Each row is a point on a landscape with many peaks, with its height.
A climber steps from a point to the highest of its 2 nearest points, and stops where none of them is higher. Distance is the straight distance between rows; heights are no part of it.
gup height 8.5: -4; -4; 1; -12; -7; 17; -12; -7; 5; -11; 8; -3; -6; 17; 1; 6; -3; -1; -2; 1; 7; 20; 17; -8
runeb height 24.5: -5; -14; 4; 6; 3; 1; 6; -2; -3; -3; -5; 6; -11; 0; 2; 16; -11; 0; 0; 1; 8; 17; 7; 4
vas height 43.6: 3; 8; 0; 3; -18; 2; -8; -17; 9; -9; 8; -1; -9; 21; 7; -2; -6; 3; 6; 0; -2; -6; 3; -13
tumu height 31.4: -7; -17; -5; 2; 5; 5; 14; 1; 2; 6; -11; 1; -17; -9; -7; 9; -4; 8; -3; 10; 9; -15; -2; -1
kizez height 20.4: -8; -5; -3; 3; 5; -7; -8; -13; 2; -1; 3; 7; -20; -18; 2; 11; -11; -8; 11; -5; -9; -5; 13; -2
rubit height 13.5: -4; -4; -9; -6; -7; 2; -3; 22; 2; 11; -11; -15; -16; 2; 11; 0; -7; 7; -1; 17; 3; 14; 4; -5
Sona height 18.1: 2; -14; 6; 12; -11; 4; 14; 16; -14; -1; -3; 0; 3; 2; 9; 7; 6; -17; 1; 18; 0; -1; -5; -5
vog height 32.4: -12; 2; 0; -14; -17; 2; 2; -1; 8; 6; -2; -5; 10; -10; -1; 4; -14; 9; 7; -12; 12; 2; 0; 10
Vofo height 4.7: 0; 6; -7; 5; -9; -3; 7; -2; 3; 12; -14; -2; 0; -17; -5; 2; 11; 4; 7; -6; 5; -2; -4; 10
Moso height 21.8: -4; -11; 1; 21; 13; -2; 8; 18; -4; 7; -15; -4; 1; -9; -4; 3; 9; -5; -9; 15; -3; -11; -12; 0
Zisi height 47.8: -9; -1; -8; -4; -3; -2; -1; 14; 9; 2; -12; -5; -26; -18; -1; 2; 1; 4; 3; 11; -9; 1; 4; 15
Kezi height 12.6: -3; -7; -9; 11; -3; -14; 3; 21; -2; 3; -13; -7; -12; -6; 14; 9; -12; 5; 5; 14; 3; 10; 2; -2
Faz height 56.1: -10; -10; 17; 21; 7; -2; 7; -2; 7; -9; 3; 2; -1; 16; 2; 8; -20; 9; -6; 11; 2; -7; -6; 8
Vazu height 18.3: -4; 5; 12; -3; 11; 9; 6; 6; -3; 7; 7; 5; 4; 6; 2; -1; -9; 3; 0; -7; 0; -1; -15; 8
rasog height 6.9: -19; -26; 6; 2; 24; 3; 6; 7; 5; 7; 2; 1; -4; -23; -12; 10; -2; -7; -7; 2; -3; -11; -2; 6
Dufaf height 17.8: 2; -3; -11; -16; -28; 2; -12; 4; 4; -6; 8; -10; -10; 7; 7; 6; -8; -2; 1; -6; 5; 0; 7; 1
taner height 7.4: -8; -6; 11; -4; 7; 20; -1; -3; 6; -9; 11; -5; 0; 7; -4; 8; 10; -11; 1; 4; 7; 17; 19; -4
logis height 20.1: 2; 6; 13; 17; -24; -13; 4; -16; 0; -11; 5; 8; 5; 4; 7; 2; -16; -3; 10; 1; -13; -6; 0; -3
sikit height 9.7: 1; 2; 3; -4; 9; 13; -12; -14; 5; -8; 2; -1; -5; 18; -3; 0; -1; 4; -5; -6; 7; 7; 2; 4
mumo height 29.0: -22; -4; 13; -2; -7; 3; 4; 3; 8; 6; 5; -8; 8; -1; 4; 8; -22; 7; 11; -2; 6; 8; 2; 6
dobu height 2.1: 0; 7; -6; -3; 12; 1; -8; -7; 9; 7; -1; -4; 6; -17; -20; -11; 24; 4; -7; -12; -6; -9; 5; 10
Moban height 41.7: 11; 10; -9; -26; 8; 1; -3; -12; -8; -2; 6; 6; 16; -3; 4; -8; -8; 8; 10; -20; 2; 4; -7; -10
zaba height 38.5: -5; 9; 1; 9; 15; -10; -9; 5; 5; 14; -4; -8; -10; -4; 11; -2; -16; 12; 0; -1; -8; 5; -8; 2
rek height 14.5: -10; 3; 10; 0; -7; 3; 15; 19; -3; 13; 0; -15; 23; 1; 0; -3; -4; 5; 9; 11; 8; 3; -10; -3
Magik height 27.8: 0; 4; -1; -6; 21; 10; -11; -11; 10; -7; 10; 2; -11; -3; -9; -7; 18; -5; 6; 1; -8; -11; 17; -13
meri height 45.3: 0; -12; -6; -9; 13; 7; 10; 17; -10; 14; -3; 2; -2; -13; -7; -2; 18; -8; -10; 7; -5; 1; 1; -19
Zim height 26.3: 7; 11; -10; -15; 2; 2; 5; 15; -3; -3; 3; 7; 1; -3; -4; -14; 19; -1; 13; -10; -4; -17; 1; 0
kodo height 22.3: -4; -11; -2; -1; -21; 5; 13; -6; -6; 0; -7; 5; -6; -3; 0; 19; -3; -1; 2; 2; 17; 10; 9; -1
luf height 28.1: -2; 7; 6; -5; -7; -1; -9; 10; -3; 0; 16; -6; 8; 4; 14; -1; -7; -9; 5; 0; -6; 3; 4; -6
vop height 33.8: 2; 0; 1; -15; -16; 14; 8; 5; -7; 11; 0; -8; 13; -6; -5; -2; 19; -6; 0; -3; 14; 10; -9; 2
rus height 34.5: 4; -2; -1; 15; -14; -8; 5; -7; 2; -21; 2; 0; 11; 19; -3; 0; 3; 2; 2; 12; 3; -2; 20; -13
lada height 46.9: 5; 2; -11; -30; 15; 9; -10; -7; -3; -3; 10; 4; 6; -6; -6; -11; 3; -3; 5; -19; 1; -1; 5; -9
nalo height 26.0: 1; 2; -11; -18; 21; 11; -3; -2; 3; 1; 5; 2; -13; -3; -11; -13; 10; 2; 5; -2; -10; -22; 4; -16
ven height 51.3: 1; 2; -15; -8; 0; -3; -5; 2; 3; 10; -23; -5; -26; -19; -3; -3; 2; 17; -5; 4; -8; -3; 0; 9
Munas height 47.1: 13; -2; -8; -5; -19; 3; -10; -16; 2; -9; 8; -3; -6; 12; -1; -5; -1; 4; -7; 1; 9; -17; 2; -7
guf height 27.9: -7; 10; 27; 15; -10; 4; 10; -4; -4; 13; -1; -3; 16; 2; 5; 3; 4; -6; 8; 4; -6; 5; -16; 8
Ros height 41.8: 4; 8; -10; 1; -14; -17; -11; -12; 9; 7; 9; 1; -3; -11; 1; -4; 24; -5; 17; -2; -5; -6; 14; -9
vefi height 29.8: -13; -5; 9; -5; 3; 5; 10; 16; 7; 2; 5; 5; -23; 9; 11; 7; -16; 4; 19; 2; -3; -2; -3; 6
pebik height 30.8: -1; 10; -8; -12; -7; -1; 4; 23; 3; 5; -4; -5; 0; -10; 1; -4; 4; 1; 13; -9; -4; -13; 2; 13
Nes height 16.4: -4; -16; 1; 6; -3; -1; -1; 27; -3; -3; 5; -10; -1; 2; 8; 5; -5; -14; -8; 21; 1; -7; -3; 2
Kazor height 13.1: 3; -10; -4; -4; -19; 3; 4; 12; -5; 0; 6; 3; -8; -5; 3; 1; -6; -18; 0; 2; 3; -21; -7; 6
Dig height 35.8: 3; 18; -4; -11; -1; -9; 0; -9; -4; -6; -3; 6; 18; 3; 7; -3; -8; 14; 11; -21; 1; 13; 1; 3
zavu height 26.5: -11; -1; 8; 7; -7; 6; -3; -11; 8; 2; 3; -3; -6; 1; 3; 15; -12; 3; 9; -2; 2; 14; 9; 2
kepi height 43.1: 13; 1; -8; 16; 6; -19; -5; 4; -9; -6; -1; 5; 0; 3; 9; -3; -7; -3; -5; 2; -7; -15; -3; -5
nefam height 15.6: 8; -1; -13; -23; -17; 2; -7; 10; -4; -7; 6; -1; -1; 0; 3; -3; -6; -8; -3; -11; 6; -11; -6; 6
Dob height 21.1: 12; -6; -10; 11; -10; -17; -3; 4; -6; -14; -1; 17; 3; 3; 6; -4; 19; -18; 2; 4; 1; 5; 9; 4
Leror height 18.0: 16; 1; -18; -6; 6; -4; -8; 6; -3; 4; -14; 3; 1; -2; -10; -13; 27; -4; -19; -1; -4; 0; -10; 8
botin height 42.3: -3; 1; -8; -4; -2; 0; -6; -21; 3; -21; 5; 9; -2; 10; -4; 7; -18; 2; 12; -12; 2; -3; 16; -2
Tona height 61.4: -15; -9; 21; 6; 6; 5; 2; -11; 6; -11; 13; -1; 6; 22; 4; 7; -31; 1; -4; 8; -4; 5; -2; -2
bam height 27.7: -9; -6; -6; -15; 19; 10; 10; 16; -2; 5; 1; 0; -13; -13; -9; -7; 7; 3; 3; 2; -11; -22; 6; -11
Pezen height 10.7: -8; -5; 7; 0; -10; 0; -1; 9; 0; 13; 6; -8; -5; -15; 2; 7; -4; -14; 4; 2; -5; -15; -5; 14
lizo height 32.0: -3; -1; 20; 7; -3; 10; 12; -17; -5; -9; 9; 10; 5; 8; -3; 8; 2; -12; 4; 0; -5; 1; 2; 0
zosep height 55.7: 11; 2; -7; -4; 14; -2; -13; -1; -4; -2; 5; 5; -15; 5; 7; -6; 9; -6; -7; 0; -7; 6; 1; -8
ruzi height 16.2: -10; -10; 13; 17; -6; -4; 17; 15; -6; 7; -3; -5; 17; -4; 2; 7; -1; -9; 10; 17; 1; 6; -5; -2
bedi height 33.2: -9; 5; -1; -13; 14; 5; -24; -5; 11; 2; 11; -11; -7; -9; -4; -4; -9; -5; 2; -12; -10; -3; 1; 8
suted height 19.9: 8; -11; 4; 7; -5; 3; 11; 12; -15; 8; -9; 5; 5; 4; 4; 5; -1; -13; -14; 7; 8; 2; -21; 7
dato height 5.9: -9; -9; 11; 5; -12; 10; 2; 4; 4; -5; 8; -9; 7; -1; -6; 11; 9; -16; 2; 8; 6; 8; 12; 6
sitin height 37.7: -3; -9; 3; 10; 8; -2; 1; -3; 1; -23; 3; 1; 7; 16; 1; 7; -12; 3; -4; 5; 5; 5; 18; -6
puna height 17.1: 12; 5; 4; 0; -13; -9; 9; 1; -13; -12; -4; 10; 12; 21; 14; -3; -6; -2; -3; 2; -8; 20; -6; -8
Dopo height 37.4: -8; 7; 11; 6; -25; -7; 7; -11; 7; 4; -3; -7; 22; -6; -4; 8; -8; 1; 9; -6; 4; 8; 0; 11
zufod height 7.2: 15; 13; -13; -26; 10; -4; -9; 3; -2; 8; -2; -2; 8; -3; 5; -15; 13; 6; -6; -11; -1; 6; -12; -3
lif height 16.1: 10; -5; -10; 1; 4; -3; -12; -4; 1; -12; 0; 14; -18; -6; -6; -3; 4; -12; -9; -6; -4; -17; -1; 11
las height 42.2: -4; 15; 13; 20; -6; -6; 8; -21; 8; -4; -5; 0; 18; 6; -8; 5; -4; 11; 3; -4; -1; 8; 0; 8
guk height 13.3: -16; -3; 9; -2; 9; 7; 15; 17; -4; 21; -1; -9; 10; -11; 1; 6; -3; 4; 7; 7; 11; 13; -3; -5
mis height 30.3: -5; 9; 4; -10; 24; 10; -16; -5; 6; 4; 10; -7; -5; -6; -5; -6; 10; -2; 6; -5; -10; 8; 9; 1
fel height 23.2: 8; 1; 2; 1; -5; -1; 8; 10; -9; 1; 9; 3; 19; 4; 0; -10; 11; -8; 1; -1; 0; -21; -4; -10
Paka height 5.7: -14; -3; 0; -10; 10; 5; -14; 6; 15; 12; -1; -16; -12; -7; -6; 0; -15; 16; -7; 1; 2; 10; -2; 15
Nareb height 25.9: -13; -7; 15; 19; 15; -2; 19; 0; -4; -1; -2; 11; 18; -8; -10; 8; -6; -4; 3; -5; -1; -3; -2; 8
siz height 23.6: -5; -14; 13; 21; 16; -4; 16; 2; -2; 4; -4; 6; 1; -9; 2; 12; -2; -8; -4; 5; 0; -5; -13; 5
Kabuf height 39.6: -2; -3; -9; 13; 9; -14; -7; 11; 3; -7; 2; -7; -5; -6; 2; -4; -4; -3; -2; 8; -10; -17; 6; 1
til height 52.6: 2; -4; -16; -3; 7; 1; -10; -3; 4; 1; -14; -8; -35; -6; -2; -1; -4; 18; -9; 12; -6; -6; 10; -6
foset height 6.8: -6; 4; 0; -11; 5; 14; -9; -3; 8; 8; 4; -19; -14; 0; -5; -3; -5; 16; -9; 4; 6; -6; -5; 4
pid height 40.9: 3; -2; -8; -18; 17; 14; 4; -5; -1; 8; -11; 10; -8; -14; -16; -3; 19; -1; -9; -12; 1; 7; 2; -3
mog height 7.0: 7; 17; -2; -1; -14; -7; 5; -6; 6; 8; -7; -1; 15; -7; -3; -5; 21; 11; 10; -11; 9; 0; -8; 13
likud height 11.0: 4; 3; 11; -1; -7; 15; 0; -27; 3; -7; 3; 8; -10; 14; -5; 8; -9; 2; -10; -9; 8; 5; -8; 9
ref height 0.8: -7; -2; -3; 3; 11; 7; 1; 8; 11; 4; -9; -7; -2; -15; -17; -5; 21; -4; -2; 3; -5; -13; 8; 7
Daz height 20.5: -2; -7; -1; 8; 15; 5; -2; 22; 3; 12; -14; -9; -7; -6; -5; -6; 8; -1; -16; 10; -7; -3; -16; 19
todet height 3.6: 3; 12; 1; 3; 17; -1; -4; -5; 4; 5; 5; 0; 18; -6; -8; -13; 21; 5; 0; -9; 0; 7; -2; 0
nir height 51.8: 1; -5; -14; -18; 25; 3; -14; -5; -6; -6; 1; 5; -7; -5; -3; -5; -4; -4; -4; -4; -3; 9; 10; -11
Gidab height 49.4: -1; -2; -1; 12; 32; 4; -8; -2; 7; -12; -6; 8; -25; 1; -2; 3; 9; -5; -2; 2; -14; -2; 8; 6
Dedat height 13.4: -1; 6; 1; 3; -18; -5; 3; -1; 6; -8; -7; -12; 23; 20; -3; 0; -12; 14; -7; 1; 8; 15; 1; 4
sige height 19.6: 15; 4; -7; -9; -17; -12; 12; 4; -12; -15; -1; 17; 17; 13; 8; -6; 11; 1; 6; -3; 6; 10; 1; -4
basi height 34.0: -4; -8; 7; 15; -10; -7; 2; -9; -4; 4; 8; -9; 19; -3; -1; 5; -9; -2; -9; 10; 5; -5; 0; -14
Timik height 8.6: 4; -10; 1; -6; 21; 18; -7; -8; -4; -2; 5; 1; -4; 9; -10; -2; 3; -3; -19; -1; 8; 2; -1; -10
pupe height 35.2: -4; 7; 0; -9; 12; 7; -3; -3; 3; -3; 7; 0; -10; 9; 5; -5; -13; 8; 14; -7; -5; -12; 0; -8
kul height 14.8: 3; -4; -6; -6; -17; 2; -8; 28; -3; 1; -3; -14; -4; 4; 7; 1; 5; -10; 2; 18; 1; 5; 3; -2
sozu height 15.3: 9; -5; -8; 10; -7; -12; -15; -12; -1; -1; 0; 12; -2; -13; -3; 3; 9; -17; -8; -10; 1; -7; -1; 8
Pasi height 16.6: -4; 8; -3; 1; 4; -1; 2; -4; 1; 13; -9; -8; 8; -5; -4; 1; -4; 22; -4; -2; 14; 15; 2; -4
liri height 31.2: -6; -9; -8; 0; -4; -5; -1; -17; -2; -9; 5; 3; 10; -2; -1; 6; 3; 2; 5; -1; 12; 16; 24; -20
naku height 17.9: 15; -4; -3; 18; -17; -17; -2; -13; -5; -8; -4; 11; 2; 2; 3; 3; 4; -10; -9; 2; -1; -2; -4; 8
Sogar height 43.2: 1; -15; -4; -10; 18; 5; 3; 1; -12; 13; -6; 7; -2; -20; -11; 0; 7; -11; -17; -5; -1; 10; 0; -5
lugu height 52.3: 3; -7; -5; 6; 23; 0; -3; -4; -3; 1; 0; 5; -17; -11; -4; -1; 12; -8; -10; 10; -15; -7; 4; -12
gilab height 7.9: 0; -3; -2; -17; 16; 15; -11; -3; 0; 12; -1; -9; -9; -4; -13; -10; 6; 5; -21; 4; 2; -3; -1; -9
kimaz height 41.3: -7; 0; 6; 12; 21; -3; -15; -4; 9; 5; 3; -6; -27; -3; 12; 6; -17; 5; 3; 3; -11; 5; -1; -3
tigu height 44.1: -4; -2; -4; 10; 3; -3; -19; -2; 11; -5; 4; -13; -19; 7; 9; 5; -15; -4; -7; 7; -6; 3; 7; 0
domet height 32.7: -1; 6; -2; -13; 11; 5; -3; 6; 2; 3; -2; -1; -27; 9; 16; 1; -18; 12; 10; 2; -6; 3; -3; -2
muro height 28.9: -5; -10; 12; 1; 10; 3; 10; -1; -10; -9; 12; 13; 18; -2; -4; 2; -6; -13; 1; -9; 3; -2; 6; 1
fufus height 41.0: 4; -4; -1; 17; -6; -7; -11; -10; 3; -11; 6; -3; -2; 11; 9; 8; -6; -8; -9; 11; -2; 12; 12; -8
reka height 31.0: -7; 0; 3; 3; -8; -7; -10; -4; -3; 8; 13; -5; 15; -11; 4; -3; -11; -10; -3; -8; -3; -1; -5; -6
bovo height 9.5: 11; 25; 1; 3; -10; -6; -3; -14; 13; 0; 7; -5; 17; 6; -3; -11; 25; 11; 10; -7; 2; 0; -4; 4
rubop height 30.5: -2; 4; 21; 2; -12; 7; 10; 0; -3; 10; 6; -4; 22; 4; -1; -1; 17; -12; 1; 4; 5; 8; -11; -2
Daka height 26.6: -3; -5; 3; 7; -10; 5; 15; 17; 1; 6; -9; 5; -16; 1; 6; 10; -3; 0; 12; 6; 5; -2; -6; 10
Regi height 36.5: -2; 0; -9; 3; 22; -7; -23; 2; 9; -5; 3; -4; -12; -10; -2; -7; -8; -2; -3; -1; -18; -7; 7; 6
zolel height 47.0: 6; -3; 7; 21; -6; -11; 6; 0; -8; -2; -5; 3; 3; 11; 11; 1; -15; -2; -7; 13; -6; -7; -13; -7
tuke height 16.0: 16; -6; -16; -6; 5; -10; -14; -2; -5; 6; 5; 8; 0; -6; -2; -15; 15; -6; -18; -3; -3; -13; -11; -7
zaduk height 38.3: -10; -2; -2; -11; 5; 8; 0; -12; 5; -11; 1; 7; -16; 12; 3; 7; -28; 13; 16; -8; 4; -10; 5; -1
sines height 30.7: -8; 10; 9; 6; 11; -6; 4; 0; -5; -3; 3; 2; 26; 3; 1; -2; -11; 4; 6; -13; -4; 14; 2; 5
Pibo height 12.8: 4; 6; 11; -5; -15; 3; 3; -12; 3; -4; 1; 1; 1; 6; 0; 6; -12; 1; -6; -12; 6; 0; -15; 21
fotim height 25.8: 4; -5; 6; 7; 16; -3; 7; 19; -11; -4; 5; 11; 10; 4; 1; -6; 10; -16; -4; 3; -5; -6; -3; -5
peb height 33.6: -1; -7; -7; -1; 2; 1; 7; -4; -5; 12; -2; -1; -12; -18; -8; 0; 8; 9; -2; 11; 3; -17; 4; -21
Ras height 17.5: 3; 11; 12; 11; -23; -8; 5; -8; 6; -15; 4; 2; 15; 11; -5; -6; -9; -3; 2; -2; -6; -14; -2; 15
leto height 33.9: 9; -5; -13; -2; -1; -8; -11; -10; -2; -9; 3; 2; 3; 7; 0; -3; 10; 5; -6; 7; 10; 10; 16; -18
Gugim height 8.4: -13; -15; 1; -6; 4; 2; 0; 9; 3; 6; 7; -6; 3; -14; -9; 5; -11; -9; -8; -2; 6; -11; 1; 5
Futif height 20.2: -3; -6; -1; -1; -10; 9; 16; 6; -1; 1; -11; -3; 5; 0; -6; 9; 7; 6; 5; 9; 23; 14; 11; 2
bonut height 2.9: -1; 6; -2; 18; -11; -12; 11; 6; -7; 5; -17; 3; 9; -7; 3; 4; -2; 4; 13; 0; 3; -2; -7; 10
kuva height 39.9: -9; 8; 2; 1; -23; 1; 4; -1; 14; -10; -1; -5; -1; 16; 4; 4; -17; 11; 16; -1; 1; -6; 10; -5
Vebu height 55.2: 14; 13; -7; -1; 5; -1; -9; -8; 2; 15; -14; -3; -24; -9; 2; -6; 11; 10; -7; -3; -7; -1; -10; 3
Soz height 5.0: 10; 10; -11; -9; 23; -9; -13; -2; 3; 7; 7; -1; 7; 0; -4; -21; 24; 4; -4; -4; -6; 8; 0; -9
pelib height 37.5: 1; 1; -5; -22; -3; 14; 3; 2; -1; 7; -7; -1; -3; -11; -9; 1; 21; -3; -1; -6; 11; 13; 3; 11
Ramu height 38.7: 10; 7; -3; 1; 7; -6; -3; 7; -1; -5; -4; 12; -2; -3; 1; -2; 14; -4; 6; -17; -4; 12; 2; 19
kita height 31.1: -2; -3; 0; -1; 12; 0; -4; 6; -9; -2; 1; 4; 17; 4; 5; 1; -19; 1; -11; -9; 4; 22; -1; 3
Kapu height 21.7: 9; 4; 2; 10; -2; -1; 0; 12; -9; 6; -9; 0; -3; 1; 9; -2; 6; -10; -6; -1; -4; -4; -25; 16
Gumu height 14.7: 4; 8; 16; 7; -1; 7; 24; -7; -10; 6; -8; 15; -8; 7; 6; 8; -1; 7; 8; 0; -1; -1; -12; -2
bik height 23.8: 7; 8; 4; 8; -5; 5; 13; 20; -3; 4; -10; -1; -2; 7; 4; -4; 10; 4; 5; 7; -2; -9; -17; 9
goz height 19.8: 1; -12; -4; -13; -22; 4; -7; -5; -5; 3; 8; -2; -7; -9; 0; 10; -7; -10; 0; -2; 9; 1; 9; -4
pefu height 23.1: -3; -1; 2; 15; -5; -12; 5; -10; 0; -3; 1; 4; -3; -8; 7; 11; -6; -6; 12; 0; -7; -8; 8; -6
rav height 14.9: 10; 6; 8; -1; -30; 3; 7; -8; 2; -11; -2; 3; 12; 15; -8; 0; 1; -3; -9; -5; 6; -4; -12; 18
Pelag height 66.6: -13; -4; 26; 11; -15; -4; 4; -15; 7; -4; 4; -5; 9; 17; 4; 8; -23; -2; -4; 8; -8; 19; 0; -1
mip height 51.2: -2; 3; 4; 18; -4; -6; 4; 3; 2; -8; -3; -3; 6; 15; 1; -1; -14; 12; -6; 7; 3; -17; -5; 3
basam height 35.7: -3; 10; -9; -6; -12; -4; 6; 17; 7; -6; -6; -2; 2; 2; 5; -1; -9; 13; 22; -6; 2; -10; 6; 0
gune height 34.7: 8; 6; 7; 12; 8; 6; 6; -9; -1; -10; -1; 14; 3; 2; -4; 4; 18; -8; 1; -8; -2; 4; 2; 9
padet height 33.3: -2; -8; -4; 6; 18; -8; -12; 6; -8; 5; -2; -1; 0; -5; 6; 1; -16; -8; -17; 1; -4; 15; -4; 1
Vefe height 14.6: -15; -14; 11; 13; -9; -1; 11; 11; 4; -3; 0; -7; -1; 3; 10; 16; -12; -4; 9; 19; 1; 8; 4; -5
Lanib height 18.4: -3; 9; -7; -6; -7; 4; 10; -1; 0; 1; -8; -6; 12; 4; -2; 0; 5; 15; 7; 0; 16; 21; 15; -9
Dake height 37.1: 3; 1; -3; 12; -2; -17; -7; -11; -2; 3; 6; -2; 13; -4; 6; -2; 1; 4; -2; 7; -1; 3; 8; -23
Dud height 19.4: 6; -6; -6; 0; 17; 8; 0; 14; -3; 6; -11; 2; 0; 0; -12; -7; 15; -2; -24; -2; 4; 3; -13; 10
vuluv height 18.2: 4; -5; -12; -5; 10; -1; -4; -12; -5; -5; -6; 12; -21; -12; -4; 2; -2; 1; 3; -10; -7; -17; 5; -5
nofa height 22.6: 14; 8; -10; -9; -3; -9; 3; -2; -5; -5; 1; 16; 8; 3; 3; -8; 15; 2; 5; -12; 4; -3; 0; -5
venad height 46.7: -6; 9; 13; 6; -7; 3; 12; -12; 5; -3; -5; -2; 10; 16; -5; -3; -16; 22; 2; -2; 4; -7; -9; 6
Veb height 49.3: 6; 6; -10; -7; -9; -8; -22; -24; 8; -7; 13; 3; -3; -2; 1; -3; 4; -4; 11; -8; -4; -6; 12; -3
dakit height 9.4: 15; 16; -4; -14; -3; 3; -10; -5; 3; -2; 4; -7; 9; 11; 7; -11; 6; 10; -3; -11; 3; -3; -14; 5
tadib height 35.6: 1; 4; -9; -2; 15; -11; -11; 9; -5; 17; -5; -7; 0; -13; 6; -6; -3; 5; -12; 4; -8; 5; -11; -7
lepif height 40.3: 6; 10; 1; 2; -14; -9; -8; -20; -6; -2; 18; 3; 7; 8; 12; -4; -6; 0; 2; 4; -6; -2; -2; -21
Pul height 13.6: 9; 19; 9; 0; -30; -5; 13; -6; 2; -7; -2; -3; 10; 25; 4; -8; 1; 14; 9; 3; -4; 2; -10; -5
kiv height 48.2: 5; -7; -10; -19; 22; 4; 0; 15; -12; -2; 6; 4; 3; -2; -6; -10; 8; -10; -6; -2; -3; -1; 10; -18
vakoz height 36.6: 6; -1; -17; -4; -9; -8; -6; -7; 2; 6; -5; -1; -13; -15; -6; -8; 22; 4; 7; 5; 0; -16; 13; -11
gugof height 15.2: 5; 9; 9; 6; -18; -7; 17; 0; 0; -12; -13; 3; 13; 26; 1; -4; -11; 12; -1; 8; 1; 13; -5; -2
gutet height 20.6: 1; 3; 4; -2; 3; 5; 12; 10; -7; 5; 7; 7; 13; -5; -4; -6; 4; -6; -1; -14; 0; -16; -16; 9
pup height 11.6: 5; 22; 9; -6; -20; -1; -3; -15; 9; -3; 8; -12; 21; 15; 2; -11; 5; 10; 7; -9; -2; -1; -10; 3
Letas height 23.7: 14; -7; -2; 9; 6; -9; -4; 3; -8; -13; 7; 13; 11; 13; 2; -8; 14; -13; -12; 8; -2; 0; 2; -6
zisil height 59.5: 8; 8; 1; -1; 4; 7; -1; -4; 1; 11; -1; 0; -10; 0; 4; -2; 12; 4; 1; 1; 0; 7; -1; -8
beti height 29.4: -10; -14; -9; -14; 18; 8; 17; 17; 0; 2; -12; -1; -17; -7; -10; 1; -3; 14; 2; 11; 1; -18; 3; -1
dizok height 16.3: 5; 1; 13; -8; 4; 13; 15; -4; -10; 0; 0; 17; -3; 10; 7; 5; -8; -1; 2; -9; 3; 14; -15; 7
fibar height 43.7: 0; 5; -11; 4; 8; 0; -8; 14; 7; -8; -13; 0; -19; -3; -2; -1; 7; 1; 4; -3; -5; 6; 7; 26
Sode height 15.0: -8; 1; 2; -3; -1; -2; 2; 0; -9; 21; -3; -1; 5; -12; 8; 6; -9; 9; 3; -1; 6; 21; -4; -7
sis height 4.3: -2; -8; 4; -1; -7; 3; -15; -6; 6; 1; 17; -14; 4; -6; -9; 2; 16; -16; -8; 7; 1; -1; 11; -3

Where does a climber stop that starts at each point below?
taner => pefu
mumo => Pelag
puna => Munas
foset => pefu
nalo => Pelag
Gugim => Pelag

Call two points neighbours if one is among the 2 nearest of the other. Go from one point of each pair to the other, from neighbour to neighbour, staying as high as possible. Name the lowest point that can't be avoided.
pefu and fotim => sozu
tigu and Pelag => sines
zisil and til => ven
zisil and Pelag => Regi
